Each row is a point on a tangle of strands that fork, close into loops and nearly touch. The rows are in no order.
Points whose rows are less than 35.8 apart are linked; no others are. Some points are linked to none.
Fis: [33 -21 -40 -6 7 8 12 22 -37 -28 5 21 -6 20 0 -8 -14 -11 -26 -2 -5]
tun: [-37 10 6 -4 -14 42 5 -8 21 41 31 -9 -18 -1 13 11 -6 25 22 8 -25]
Nuz: [21 1 -9 13 14 0 17 2 -18 -13 -13 11 14 40 7 -13 5 -10 -7 -19 30]
Rek: [-24 3 0 -12 12 -3 -28 -22 17 12 22 -10 3 25 41 13 23 11 65 -18 -6]
pusag: [-5 17 21 6 27 -30 24 -5 -1 -17 -12 -6 -18 -25 -25 12 -9 2 -12 -22 -14]
fuf: [9 16 5 41 0 24 56 13 -15 -10 -16 16 -2 26 1 -14 2 -10 -2 -8 22]
sedi: [27 7 -14 -5 -1 -14 23 -2 -17 -16 -4 7 11 18 -12 -4 -8 -4 -22 -13 31]
tef: [-20 19 2 9 -24 30 21 -6 15 30 22 -10 -7 -12 4 7 -4 8 30 15 -29]
Buni: [-26 30 -9 9 -9 19 11 -25 31 20 26 -3 6 31 40 11 2 -2 52 -6 -3]
gurur: [-15 -9 1 3 -31 37 2 10 9 42 17 -15 -1 -11 -3 -7 -15 12 6 22 -14]
Vidur: [-7 -18 -12 -21 -14 -18 -23 -19 -14 16 24 -3 -22 -20 -6 6 2 3 -1 19 -30]
bemas: [-17 43 30 33 0 -16 20 -13 22 -10 -23 0 -4 -5 7 9 13 -3 20 17 9]
reg: [-34 10 -2 5 -22 56 8 -5 33 43 33 -8 -9 19 23 6 -16 10 26 -1 -6]
Dugur: [13 17 -6 -3 25 -19 32 4 -9 -20 -4 -15 -8 -38 -34 11 -32 3 -20 -20 -18]
tede: [26 -41 -5 -9 7 1 -29 19 -5 -13 -16 6 15 17 26 -17 24 -18 32 -18 16]
vur: [-16 -33 -26 6 16 42 -29 41 -13 4 -7 30 -13 -1 25 -24 -18 1 -17 0 1]
pes: [-8 22 22 34 -16 23 35 7 25 9 3 13 17 2 2 -6 6 -20 10 5 16]
Gup: [-8 -18 6 21 -29 45 4 20 10 35 12 -6 -2 10 4 -13 -10 -7 2 22 -8]
Nodiz: [39 21 -26 -17 3 -30 6 -8 -11 -38 -17 -12 13 10 -17 7 -11 11 -24 6 37]
losad: [16 -24 -30 -3 7 19 11 21 -30 -14 5 25 -10 21 -1 -12 -7 -6 -29 -10 -7]
nas: [-9 -29 -4 -13 -23 19 -18 10 2 34 13 -6 -4 -20 -8 -10 -15 6 -21 20 -7]
gosi: [-1 -17 -12 22 13 23 -5 20 -7 -12 -4 29 7 29 24 -25 9 -20 13 -13 4]
sinir: [-12 22 20 19 -9 -2 19 -2 12 11 3 1 -2 -31 -7 3 5 -12 19 13 -22]
vege: [-24 -3 -2 -5 -24 38 0 4 6 45 23 -18 -8 -13 1 -1 -16 26 10 18 -16]
gezav: [-26 -2 -6 -8 -15 14 -6 -14 -5 33 30 -11 -23 -11 0 7 1 21 16 12 -27]
famuv: [-10 -22 5 25 -17 55 -1 29 3 37 5 -3 -12 19 18 -13 -19 0 4 28 -10]
nonu: [-11 -24 18 -9 -22 28 -2 22 10 34 -1 -11 8 -29 -13 -15 -20 15 -16 18 -20]
dubet: [-9 -25 -13 -26 -9 -24 -29 -29 -22 18 30 -9 -29 -7 -2 14 2 9 3 11 -29]
Nak: [14 6 14 -27 20 -52 8 -4 -13 -32 5 1 -19 -18 -28 34 -6 7 -24 -14 -12]
gez: [-13 1 -10 11 -28 22 1 -2 10 29 25 -4 4 -3 2 -8 -5 -7 17 16 -5]
Kam: [-8 36 20 14 11 -24 -5 -28 11 -29 -38 -11 -5 14 -4 9 30 17 -5 4 17]
fitod: [-9 -24 -10 25 -20 45 -16 19 -3 16 11 -5 -11 32 35 -6 -15 -12 44 -1 2]
fulo: [-20 10 31 12 17 14 13 10 12 9 -5 -13 17 -39 -21 -7 -20 -1 -9 -8 -53]
Dil: [-16 23 38 32 20 -5 26 0 16 1 -8 -8 -5 -31 -15 5 -5 -13 11 -5 -27]
noraf: [-12 46 13 36 -15 3 27 -14 31 3 -7 1 12 4 21 5 4 -13 31 25 15]
tulil: [16 20 -14 -23 12 -32 7 -13 -8 -22 0 11 8 -2 -12 7 1 8 -21 -9 21]
sedu: [21 23 -15 -27 13 -38 9 -12 -14 -33 -3 5 2 -6 -16 16 -5 14 -22 -4 19]
Nifet: [-11 16 23 20 3 26 39 18 14 7 -3 -2 18 -30 -25 -8 -11 -5 -6 -23 -12]
tifa: [-2 -23 -12 -40 -3 -16 -24 2 1 -5 26 15 -5 -32 -18 9 -3 2 -35 9 -20]
Zali: [-12 -31 0 -31 -13 17 -19 8 -12 52 12 -18 -7 -31 -1 -1 -34 29 -20 27 -6]
Vad: [-7 -41 16 -8 -18 32 -10 25 -2 42 -1 -8 -3 -12 -2 -15 -26 15 -26 27 -7]
zofu: [15 7 -8 -38 18 -44 -6 -11 -11 -29 14 18 -1 -11 -14 20 5 6 -26 -3 -1]
rom: [6 10 -5 36 15 21 31 11 -15 -12 -12 23 8 42 17 -17 9 -14 4 -10 21]
kava: [24 15 -6 -32 38 -45 -33 -22 -5 -30 -13 -8 9 11 1 21 23 10 -22 0 11]
fot: [-1 17 -10 5 0 -25 -15 -25 -2 8 7 -4 13 8 17 -3 14 -8 31 16 -1]
Sek: [6 13 -3 -6 3 -14 11 -7 0 -7 2 17 18 7 -8 -8 7 -6 -15 -13 25]
feber: [-7 31 -7 12 2 -13 -4 -29 3 12 7 -16 11 25 31 11 14 -1 48 11 -2]
Duze: [11 19 25 -14 15 -46 -17 -30 1 -33 -29 -17 -11 16 -17 25 25 16 -22 -4 11]
Noni: [-19 -17 17 -14 -15 5 -4 -10 -13 35 18 -22 -30 -21 -11 16 -3 27 8 9 -47]
zur: [-18 -31 -13 -22 -9 18 -33 6 -20 56 24 -18 -11 -14 10 6 -33 24 -13 10 9]
fumeg: [43 12 -21 -10 0 -24 13 -3 -17 -33 -17 -9 13 16 -16 2 -13 1 -23 3 40]
dovut: [17 20 -11 -20 10 -34 24 0 -13 -29 -2 2 -8 -25 -27 17 -16 8 -19 -13 4]
Rinir: [-5 -18 -45 9 14 41 -3 32 -20 -14 -2 32 -1 11 19 -31 -10 -2 -9 -17 1]
kosi: [-4 42 2 11 16 -13 -4 -27 13 -28 -37 -11 7 14 -1 2 29 20 -7 1 28]
pugig: [-20 37 12 38 23 -9 48 -1 18 -18 -25 -19 -9 -17 -21 -2 -14 10 5 -18 5]
Fumen: [-15 20 50 42 19 -8 27 -6 19 5 -9 -23 -8 -22 -15 11 -11 -17 18 1 -30]
soz: [-2 -11 -3 11 -16 7 -6 2 6 13 16 12 14 7 -1 -16 4 -23 -1 2 9]
fuv: [22 4 -10 7 5 -4 22 -1 -17 -13 -8 11 12 30 -3 -10 0 -9 -14 -17 31]
sapa: [-23 4 28 9 6 23 10 19 15 15 -7 -14 26 -38 -18 -15 -27 7 -8 -4 -52]
Doso: [0 -45 -11 9 -4 21 -37 21 -12 -3 -1 15 -6 14 21 -19 -4 -19 11 -6 3]
dugut: [3 -45 -15 -34 -4 5 -24 19 -5 -1 25 12 -3 -3 -16 4 -13 3 -51 -3 1]
Rimop: [-7 -15 -8 32 -21 43 -4 14 6 15 10 -2 -2 38 34 -9 -12 -22 43 4 1]
Mut: [11 16 -6 -20 7 -25 22 -2 -8 -20 4 11 -2 -23 -23 11 -7 5 -21 -15 5]
zin: [-18 -10 5 8 -28 56 7 14 13 51 19 -19 -7 13 11 -2 -23 16 12 17 -5]
mupam: [-11 20 50 38 7 -23 24 -8 18 5 -11 -26 -13 -16 -14 17 -5 -17 21 2 -19]
revo: [19 18 5 -28 19 -52 0 -13 -15 -40 -10 -2 -14 0 -19 31 3 20 -23 -5 6]
sili: [-30 25 -7 7 -14 27 15 -21 26 26 34 -1 -7 19 27 12 0 2 42 0 -13]
figon: [9 -35 -21 -37 -4 -2 -14 17 -7 -10 33 14 2 -5 -23 9 -12 3 -48 -8 0]
kapi: [35 -20 -50 -6 15 7 4 23 -38 -36 1 23 -1 19 8 -12 -16 -13 -16 -1 -3]
vulel: [-7 -22 -11 -20 -15 -1 -19 3 5 11 19 11 2 -24 -13 -7 -4 -6 -25 9 -9]
zunut: [-16 -13 12 -10 -21 23 -2 13 8 33 3 -15 4 -38 -11 -11 -19 19 -5 21 -32]
zuta: [-11 -27 -15 -9 -24 16 -26 3 -4 35 20 -10 -6 -14 -2 -7 -17 4 -9 17 -2]
puli: [-7 26 -2 29 -24 18 20 -10 25 16 13 -2 19 20 23 -2 -3 -21 36 16 11]
nof: [1 14 24 0 25 -46 19 -7 -1 -23 -16 -13 -25 -13 -31 22 -9 5 -16 -23 -7]
Digub: [-3 9 23 -7 10 -32 9 -7 -1 -8 -3 9 -14 -29 -18 12 6 -9 -9 -6 -19]
tar: [0 13 33 -1 16 -55 10 -12 3 -26 -21 -19 -25 -2 -31 25 -3 7 -18 -22 2]
Sep: [2 -35 -10 -3 -4 9 -17 12 -5 1 14 19 3 15 -2 -15 0 -17 -21 -11 4]
Fir: [-1 -51 -15 -3 4 25 -46 29 -19 -8 -5 21 -12 4 24 -15 -10 -10 3 -7 3]
Beri: [-5 21 13 5 22 -18 28 -1 1 -12 -8 1 -10 -33 -26 6 -9 1 -10 -22 -12]
rubi: [-9 30 -13 13 -5 -1 1 -24 13 13 12 -14 18 25 35 6 8 -3 53 6 3]
Vudig: [19 25 -17 -14 18 -22 0 -17 -4 -23 -17 -4 21 16 -5 1 7 11 -17 -11 37]
Nelid: [-15 -27 -26 -20 -17 4 -36 -8 -12 32 27 -11 -12 -18 2 -1 -17 11 -6 13 -5]
papu: [-19 7 -15 6 -23 18 0 -10 7 28 31 -7 -1 0 7 -3 -2 1 26 13 -9]
rami: [5 6 -24 31 21 25 23 17 -20 -18 -13 29 10 34 24 -25 6 -13 10 -14 12]
nifed: [2 16 3 -16 9 -27 11 -8 -2 -15 3 19 -2 -21 -15 6 4 1 -17 -10 1]
Mib: [-13 31 8 18 -17 4 24 -16 10 18 15 -4 -7 -5 11 11 4 -5 36 21 -19]
Nezab: [4 -54 -15 -17 2 9 -39 20 -12 -6 13 16 -6 11 4 -6 -12 -12 -27 -11 3]
kod: [-11 3 4 14 -28 24 11 6 16 25 16 1 9 -14 -6 -10 0 -10 7 16 -10]
Tep: [-17 -6 26 -1 -1 27 16 26 12 15 -6 -10 27 -33 -24 -16 -24 10 -20 -15 -37]
gogev: [12 -18 -16 -23 -3 -7 -2 4 -5 -7 22 19 9 4 -15 -3 -2 -8 -33 -16 9]
Bab: [-21 42 7 37 14 -15 44 -1 18 -25 -34 -20 -11 -8 -18 -1 -8 17 6 -16 13]
lis: [15 31 -4 -11 13 -33 -4 -27 -5 -48 -38 -23 -14 14 -18 18 17 29 -19 -3 12]
vibav: [-24 24 -4 10 -21 28 21 -15 19 27 29 -4 -7 6 16 9 -1 3 37 10 -18]
vanek: [29 30 -25 -16 6 -32 3 -14 -8 -45 -28 -18 4 4 -17 11 -3 22 -21 7 30]
pur: [-5 35 5 18 -1 -20 -1 -30 3 7 -4 -11 7 18 25 11 16 -3 36 24 2]
Riseb: [1 3 -7 -3 -5 -15 -10 -10 7 3 11 16 20 -3 -1 -11 9 -16 -3 1 10]
Pek: [-9 -8 11 0 -21 21 7 17 13 22 8 4 9 -26 -17 -12 -2 -3 -14 5 -15]
Lak: [-12 -12 12 -17 -4 6 -1 14 8 11 2 -1 4 -47 -22 -4 -11 8 -23 -1 -38]
betut: [35 -3 -32 9 30 3 9 13 -30 -29 -29 7 13 36 23 -16 4 -9 8 -18 21]
nufu: [32 -16 -24 -8 7 -6 12 8 -28 -21 6 14 6 29 -4 -5 -7 -10 -22 -16 14]
zem: [-18 -25 -19 -30 -11 1 -33 -13 -17 33 25 -12 -25 -26 0 9 -15 23 -10 19 -20]
Geda: [39 -55 -10 -34 11 -3 -35 24 -6 -21 -16 10 4 8 25 -9 32 -9 22 -17 19]
lam: [-11 -21 16 9 -22 56 7 23 3 53 7 -17 -8 12 13 -9 -30 20 3 29 -7]
Fego: [-9 -15 -8 -18 -16 -9 -18 -10 -5 18 18 1 -16 -31 -9 2 -1 2 -7 20 -31]
goga: [3 19 40 3 -3 -45 -19 -34 11 -20 -34 -27 -7 15 -19 23 28 7 -10 0 15]
gegig: [-11 32 14 22 -6 -4 20 -6 20 1 -3 13 14 -7 2 -4 10 -11 11 10 17]
bimo: [-14 -21 -4 -24 -18 10 -17 1 -5 34 12 -12 -14 -39 -8 0 -16 21 -13 25 -28]
susez: [39 8 -15 0 -6 -16 27 1 -20 -26 -15 1 6 15 -17 -2 -14 -5 -22 -2 33]
Guva: [-8 20 31 37 -13 36 47 16 28 8 -1 9 15 -3 -5 -5 0 -19 7 -4 8]
bena: [-8 -17 -8 -21 -16 -2 -18 -1 3 17 17 5 -7 -34 -13 -3 -3 0 -17 17 -21]
Baz: [-5 7 15 -5 -3 -20 4 -5 1 2 5 10 -9 -34 -14 5 8 -10 -4 6 -25]
puf: [9 25 -5 6 20 -12 -13 -14 10 -11 -23 -7 32 19 9 -7 20 -2 -2 -10 39]
gak: [-14 37 3 20 -14 1 21 -25 12 15 14 -5 -2 14 23 14 7 -5 44 17 -9]
leba: [-10 -42 -24 -2 13 35 -43 38 -19 -6 -9 28 -14 -4 30 -18 -16 -3 -6 -6 5]
tenot: [34 9 -19 18 22 3 10 0 -18 -24 -40 -16 16 46 13 -9 9 -3 -4 -14 40]
dedig: [5 -13 -13 -39 0 -16 -4 6 -2 -13 26 18 -1 -29 -23 14 -3 5 -37 -6 -13]
zegen: [-8 -31 7 -10 -24 27 -12 19 3 41 5 -12 0 -19 -7 -12 -21 13 -20 24 -9]
mupa: [-10 -25 13 17 -15 56 2 30 -1 48 2 -10 -14 15 20 -12 -28 12 2 33 -10]
Saf: [16 3 -4 8 16 -5 1 -1 -4 -9 -14 3 29 36 10 -13 13 -11 -1 -21 35]
kenal: [40 -39 -6 -19 6 3 -25 26 -1 -7 -30 5 7 14 35 -10 50 -10 38 -6 24]
pebab: [-14 29 24 29 0 14 37 8 24 3 -3 6 12 -22 -11 -3 -1 -10 7 -8 5]
nufud: [14 -8 -49 11 20 25 9 23 -27 -26 -11 30 10 20 22 -30 -4 -9 8 -21 8]
pob: [-1 -29 -10 -30 -7 -37 -33 -35 -24 12 30 -12 -24 2 -2 16 5 4 7 7 -26]
nef: [-7 20 13 2 11 -13 24 0 4 -6 -4 10 -3 -32 -21 2 0 -2 -9 -15 -6]
Topu: [44 9 -27 13 22 2 0 -1 -13 -29 -45 -31 15 42 6 -4 10 -1 -10 -13 44]
Kob: [9 -40 -9 2 -13 38 -35 20 -22 -2 -6 5 -13 10 39 -12 3 -2 55 -2 13]
luku: [7 -17 -11 -39 6 -41 -30 -13 -5 -17 26 18 -4 -18 -8 14 5 -4 -22 12 -18]
naseg: [-2 -7 -43 18 16 37 10 27 -20 -15 -4 34 4 18 19 -32 -5 -7 0 -17 2]
Sotar: [-6 10 7 2 -6 -2 17 2 10 4 6 18 10 -20 -15 -7 6 -9 -9 -6 3]
linar: [19 -38 -9 -10 -17 11 -27 8 -6 5 0 -15 10 17 29 -9 15 -2 61 -14 23]
puso: [-11 22 45 31 1 -32 16 -11 12 0 -17 -14 -16 -12 -11 17 6 -11 17 6 -8]
logam: [-14 40 13 15 9 -20 20 -12 11 -23 -28 1 -3 -4 -8 4 11 14 -1 -5 20]
sitof: [27 -50 -8 -19 9 -2 -36 19 -8 -18 -11 10 11 13 21 -14 18 -16 22 -20 16]
Lapir: [4 -33 -10 -4 -1 18 -3 18 -12 1 12 23 -5 17 -6 -14 -2 -9 -33 -12 -2]
Kemi: [9 -21 -15 -33 2 -45 -39 -27 -14 -5 21 2 -8 -8 2 10 7 -8 -1 16 -22]
doku: [4 -51 -15 -21 2 12 -29 21 -13 -3 19 17 -9 11 -4 -1 -14 -5 -41 -8 1]
tadas: [21 30 -22 3 14 -6 -1 -20 2 -27 -35 -24 20 27 -5 -3 14 15 -15 -10 45]
Topot: [14 5 5 -33 17 -47 4 -4 -15 -31 12 12 -14 -19 -23 30 0 9 -25 -8 -10]
lolak: [-5 -43 20 -5 -10 35 -8 29 -11 49 -4 -6 -7 -5 8 -16 -32 17 -22 34 -5]
Ferig: [-13 27 43 26 4 -36 10 -13 13 -12 -28 -12 -15 -3 -9 15 14 -2 8 3 4]
Tase: [-17 -20 11 -19 -17 -4 -9 -17 -16 32 25 -18 -34 -14 -12 18 4 21 5 8 -41]
moto: [-7 -32 9 10 -16 36 -4 27 2 27 4 8 -5 4 -3 -18 -6 -5 -22 13 -9]
Fube: [15 15 12 -18 19 -55 10 -9 -12 -37 -12 -8 -24 -7 -27 31 -6 15 -21 -14 -1]
bamef: [0 -23 -5 4 -10 7 -11 6 1 9 15 16 11 12 -3 -17 3 -21 -11 -4 6]
zivu: [-10 24 28 36 -4 29 51 16 24 4 -5 4 14 -11 -12 -5 -4 -11 4 -15 11]
rofo: [29 -6 -19 -15 19 -17 -4 -1 -12 -18 -4 3 25 29 2 -5 4 -7 -14 -24 30]
Fetov: [-27 0 0 6 -25 59 8 5 25 47 29 -15 -8 20 18 4 -21 14 19 5 -4]
bize: [-40 13 -2 2 -13 48 -1 -12 37 36 37 -1 -11 18 28 9 -10 7 31 -4 -7]
temeg: [28 -31 -9 -13 -13 6 -22 10 -1 8 -10 -19 16 17 31 -7 31 -3 62 -10 27]
kom: [-1 -35 -12 14 6 22 -25 23 -9 -10 -3 22 0 20 23 -25 5 -20 16 -11 1]
Rud: [-12 35 15 19 1 -13 16 -12 16 -8 -12 11 13 -4 1 -3 13 -3 7 7 22]
supok: [1 13 37 -6 7 -57 -1 -19 6 -26 -24 -21 -20 3 -30 28 6 8 -19 -18 8]
fes: [10 -24 -21 -42 -4 -8 -5 14 -7 -14 32 14 4 -16 -26 14 -9 6 -45 -9 -4]
noro: [-8 21 13 3 1 -13 18 -3 8 -2 0 16 3 -26 -13 -1 8 -6 -3 -3 -1]
gipo: [2 -27 -21 -16 -9 -12 -35 -7 2 4 21 7 13 -5 1 -13 -3 -16 -4 1 6]
nibek: [-7 -26 -9 20 -16 50 -21 23 -12 10 4 -1 -17 26 42 -5 -13 -4 53 -4 6]
Lun: [-5 -7 -7 31 -26 34 5 7 14 20 17 -4 7 35 24 -8 -8 -25 36 6 5]
mamo: [26 -63 -9 -27 -13 19 -54 10 -31 -4 -4 0 -13 -3 28 -3 2 -2 33 -6 22]
Dutev: [-30 6 -14 -1 -14 20 -7 -16 8 29 38 -6 -11 7 15 5 -2 14 30 2 -12]
mokez: [18 -39 -5 2 -5 5 -29 15 -4 -6 -9 1 16 19 26 -18 15 -21 38 -12 14]
sozek: [-7 11 -5 28 -28 26 15 -3 22 22 20 -4 14 24 21 -4 -6 -22 34 11 6]
vupu: [2 -8 -19 25 21 25 7 21 -14 -17 -8 31 10 32 26 -26 10 -15 14 -17 6]
vodit: [-8 23 44 20 -9 -40 -8 -27 18 -22 -39 -30 -10 14 -18 21 25 7 -2 0 14]
fus: [-1 -24 -14 -38 -4 -26 -32 -8 -3 -5 26 13 -10 -29 -12 11 0 -2 -26 17 -23]
kif: [-8 0 8 -8 -10 -3 2 2 6 10 7 8 -3 -39 -16 -3 4 -5 -8 8 -28]
sile: [1 32 9 13 13 -28 -21 -30 4 -6 -23 -13 11 13 16 8 27 -3 16 21 11]
durik: [-1 14 17 38 -1 23 38 10 7 -1 -3 21 11 29 6 -11 8 -18 2 -5 24]
ruri: [-15 2 1 1 -23 13 3 -3 3 28 16 -9 -8 -27 -6 -1 -2 7 13 19 -32]
ral: [-14 36 -10 16 -10 7 14 -24 19 16 18 -8 11 26 34 10 3 -5 50 7 1]
lusof: [-17 32 25 30 12 10 40 7 22 -1 -9 -1 7 -29 -16 -3 -6 -6 7 -14 -2]
Sef: [13 -42 -8 5 -10 22 -32 17 -13 -5 -6 2 0 16 32 -17 8 -13 51 -6 12]
Vuve: [-8 36 10 32 -19 10 26 -8 30 8 2 4 18 8 18 0 2 -20 27 20 16]
zore: [2 -5 15 -23 16 -28 5 4 -5 -13 9 5 -14 -38 -28 22 -4 -2 -26 -14 -38]
zun: [-9 11 41 26 -3 -5 22 -7 5 19 3 -27 -11 -23 -15 17 -6 -13 26 4 -45]
Nur: [15 25 9 -17 19 -40 -13 -27 -5 -40 -29 -15 -12 16 -14 24 22 23 -22 -3 12]
rok: [-2 38 1 1 9 -24 15 -18 2 -27 -29 -1 -1 1 -11 3 10 19 -10 -7 25]
golet: [-4 -30 1 -2 -15 22 -7 18 3 19 12 12 1 -2 -11 -16 -2 -8 -29 3 -5]
kaz: [18 11 21 -29 18 -58 -11 -19 -10 -34 -9 -1 -12 4 -19 34 11 12 -25 -5 3]
nagi: [8 -26 -10 -33 -3 -46 -37 -34 -21 3 25 -8 -15 1 2 15 7 -4 6 13 -24]
gof: [36 -33 -5 -11 -5 3 -24 19 1 1 -23 -10 17 17 33 -9 40 -13 51 -7 25]
Lobu: [20 20 -16 -22 27 -28 -16 -17 0 -21 -13 -3 24 13 1 3 13 6 -17 -10 29]
Degi: [-11 -5 9 9 -30 30 8 13 15 31 11 -5 6 -18 -9 -11 -6 -2 2 17 -16]
lepu: [-4 -21 10 -6 -15 23 10 21 6 15 7 10 5 -15 -20 -12 -2 -1 -31 -6 -10]
por: [-12 9 37 23 3 3 15 0 7 16 0 -22 -3 -32 -15 7 -10 -11 18 5 -54]
Liko: [17 -43 -15 -21 6 -8 -35 7 -2 -12 10 11 16 14 6 -12 0 -19 -5 -20 13]
Neze: [21 -23 -21 -18 5 -6 0 6 -15 -14 17 18 10 21 -10 -4 -4 -10 -27 -20 11]
Vos: [4 5 -10 -18 6 -30 -15 -15 2 -8 10 18 15 -6 -2 -5 10 -10 -11 1 6]
nad: [26 -3 -38 10 28 12 10 18 -30 -29 -23 20 13 29 26 -22 3 -9 13 -20 14]
vud: [7 37 -14 4 18 -8 -4 -24 8 -25 -33 -17 18 20 -1 -2 22 18 -11 -6 40]
tup: [3 12 8 39 8 21 32 9 -2 -7 -9 21 12 41 16 -15 11 -18 4 -7 25]
lepop: [2 32 -1 8 19 -18 -18 -21 13 -10 -23 -6 26 13 12 -4 24 -1 4 6 29]
madi: [-12 -29 -38 2 17 42 -17 38 -18 -5 -3 32 -10 5 20 -27 -16 4 -19 -11 0]
mobu: [-1 -33 -12 12 -14 46 -35 26 -22 3 -4 5 -17 11 42 -9 -9 -1 51 0 10]
Badid: [-16 18 13 14 -21 22 23 0 13 24 11 -13 -5 -24 -2 6 -4 1 28 16 -36]
Vonug: [43 -15 -31 -7 14 -10 8 11 -33 -29 -2 10 8 32 2 -5 -10 -12 -17 -10 14]
kife: [20 23 -14 -28 33 -36 -21 -22 -4 -28 -14 -4 13 10 0 13 18 12 -20 -4 20]
Gam: [-38 8 5 -2 -5 22 -6 -20 16 30 40 0 -22 12 17 15 7 15 31 2 -22]
sar: [-17 10 32 17 12 6 14 6 12 11 -4 -13 5 -41 -18 -1 -11 -8 3 -2 -50]
laz: [-2 -6 6 -26 5 -12 2 8 3 -5 9 10 -6 -43 -25 10 -4 1 -27 -8 -33]
fos: [21 9 16 -32 22 -57 -22 -23 -10 -29 -6 2 -4 8 -10 29 18 7 -24 3 2]
zupa: [-17 -26 -10 -29 -12 10 -25 -1 -13 42 16 -16 -16 -33 -2 4 -24 29 -17 25 -15]
bibim: [-14 24 29 23 5 -6 23 1 15 4 -5 1 -3 -33 -11 4 2 -12 12 3 -19]
vap: [-14 -25 2 -23 -14 -17 -19 -27 -21 27 32 -14 -33 -6 -9 19 6 16 4 5 -33]
puluf: [-13 21 16 17 -16 5 21 -6 10 17 10 -5 -6 -22 -1 6 3 -8 28 17 -28]
roko: [9 33 -9 -7 12 -22 6 -19 -2 -23 -21 -1 11 8 -7 0 9 14 -16 -7 33]
sina: [-5 38 9 21 2 -19 -5 -27 9 0 -13 -8 12 13 21 7 20 -4 27 26 10]
puvip: [-15 -13 17 -20 7 9 1 20 9 9 -5 -8 15 -45 -24 -7 -25 15 -27 -9 -47]
burid: [0 -19 -10 -20 -9 -3 -9 3 4 3 20 20 7 -11 -16 -7 0 -9 -30 -5 0]
zuk: [37 9 -9 23 -7 -9 31 7 -14 -36 -41 -1 -1 21 -12 -12 -12 -11 -19 11 37]
dop: [-41 14 9 -2 -9 40 0 -15 32 36 36 0 -21 9 22 14 -1 16 27 4 -23]
Kipan: [14 11 -5 4 19 -11 -10 -7 6 -7 -16 -2 35 24 10 -10 17 -9 -1 -15 37]
nuzar: [-19 -4 13 -4 -18 11 4 -4 -5 31 15 -18 -20 -27 -9 8 -4 20 14 16 -47]
Pemi: [23 21 -13 -23 11 -42 16 -3 -16 -38 -5 -1 -8 -17 -25 22 -14 14 -19 -3 10]
Pereg: [-19 42 12 27 7 -15 34 -5 16 -24 -31 -7 -6 -6 -11 0 4 17 4 -10 22]
Fod: [9 -18 -19 -36 11 -44 -40 -20 -5 -14 20 10 5 -10 2 6 6 -9 -7 12 -12]
risa: [38 -45 -11 -26 13 6 -27 27 -6 -20 -25 16 3 9 34 -14 42 -6 30 -12 22]
mune: [1 -56 -13 -10 3 15 -46 24 -16 -3 5 15 -11 7 13 -9 -14 -12 -17 -7 3]
Rored: [-34 5 4 -7 -15 45 3 -2 15 46 30 -14 -13 -4 10 7 -13 33 15 12 -17]
Pab: [-1 35 9 11 18 -24 -17 -28 9 -14 -28 -7 14 11 11 3 29 3 4 14 19]
vuf: [-13 40 23 23 4 -20 14 -15 16 -13 -22 4 1 -3 2 3 16 2 9 10 15]
semim: [9 6 -8 -31 14 -38 -11 -15 -4 -18 12 21 6 -10 -8 8 9 -1 -21 -1 0]
Zek: [33 18 -26 7 16 -3 -2 -11 -3 -27 -40 -33 21 35 -3 -4 12 7 -15 -12 48]
zubip: [-9 29 14 31 -14 8 23 -4 25 5 -1 11 22 8 9 -7 8 -19 15 11 24]
zoko: [3 -29 -15 0 4 27 6 24 -18 0 6 26 -12 18 -2 -16 -2 -4 -33 -10 -9]
Gete: [20 33 -16 -13 8 -35 0 -20 -7 -51 -37 -22 -9 7 -19 15 6 29 -18 3 16]
fegav: [-9 -29 2 15 -21 36 -9 20 2 32 10 0 -5 7 2 -16 -10 -7 -8 18 -5]
buzer: [-18 35 19 36 19 8 50 5 21 -8 -14 -12 5 -24 -20 -5 -16 2 5 -21 5]
Sesup: [-4 3 7 12 -13 9 12 6 11 11 11 18 15 -1 -8 -13 7 -17 -8 -1 11]
kan: [-14 46 20 33 -9 -7 20 -15 25 -3 -13 1 7 0 16 7 9 -7 26 24 13]
bine: [21 11 14 -26 26 -52 -31 -29 -5 -24 -17 -6 1 14 -4 24 26 4 -21 5 6]
zatuk: [38 4 -27 15 31 3 9 11 -27 -27 -41 -5 13 40 23 -12 8 -7 5 -15 30]
funed: [-16 -17 7 -19 -17 11 -9 7 0 29 5 -16 -7 -44 -11 -2 -16 22 -7 22 -39]
mivu: [0 18 19 40 -4 26 53 12 5 -3 -8 14 6 21 -2 -8 4 -12 0 -11 25]
Kezun: [-13 -17 21 -12 -4 23 10 27 11 16 -5 -7 21 -33 -24 -14 -22 14 -26 -12 -33]
bagal: [4 18 36 -6 4 -49 -13 -28 6 -26 -32 -19 -13 12 -21 24 21 10 -17 -7 13]
Todor: [-13 25 43 22 2 -40 4 -18 14 -20 -36 -19 -16 7 -15 18 16 5 0 -3 9]
duvo: [49 -18 -39 -5 17 -9 3 19 -39 -39 -5 14 5 25 7 -6 -14 -16 -15 2 8]
kive: [3 0 21 -19 14 -39 3 -5 -4 -13 4 10 -17 -30 -23 21 2 -6 -19 -9 -24]
kofaf: [-8 -6 9 -16 -2 -2 2 8 8 7 6 7 0 -43 -22 0 -2 0 -20 -2 -31]

A fork is a point with three links, a tip a point with one. Leave the first point through the second and follow the links. Name the first fork or tip that comes.
lusof, pebab | zubip
Degi, gurur | dop
Digub, kive | kofaf
pusag, nof | bagal
sitof, tede | Vuve
tenot, zatuk | Fir
fitod, nibek | linar
rami, rom | fuf

How many points has the smallest loop of links through each point below? Write - if it is on no loop.
bemas | 8
Rored | 11
reg | 19
bimo | 10
gak | 9
zore | 7
roko | -
lusof | 14
sedu | -

A piece is two or more points that can be reached from each other along the links. Count, over all rows, the pieces, the separate loops (a circle has one, a figure eight two, a Y none), the forks (points with three links) and the tips (points with one).
pieces | 6
loops | 8
forks | 14
tips | 10

Name the points in between on the shortest way along the links from the first point to the second, in order.
sar, puvip | fulo > sapa > Tep > Kezun
sitof, mobu | tede > mokez > Sef > Kob
goga, vibav | vodit > Todor > Ferig > puso > mupam > Fumen > Dil > bibim > sinir > puluf > Badid > tef
gogev, Fod | burid > vulel > bena > Fego > Vidur > dubet > pob > nagi > Kemi
fulo, Digub | sapa > Tep > Kezun > puvip > Lak > kofaf > kif > Baz
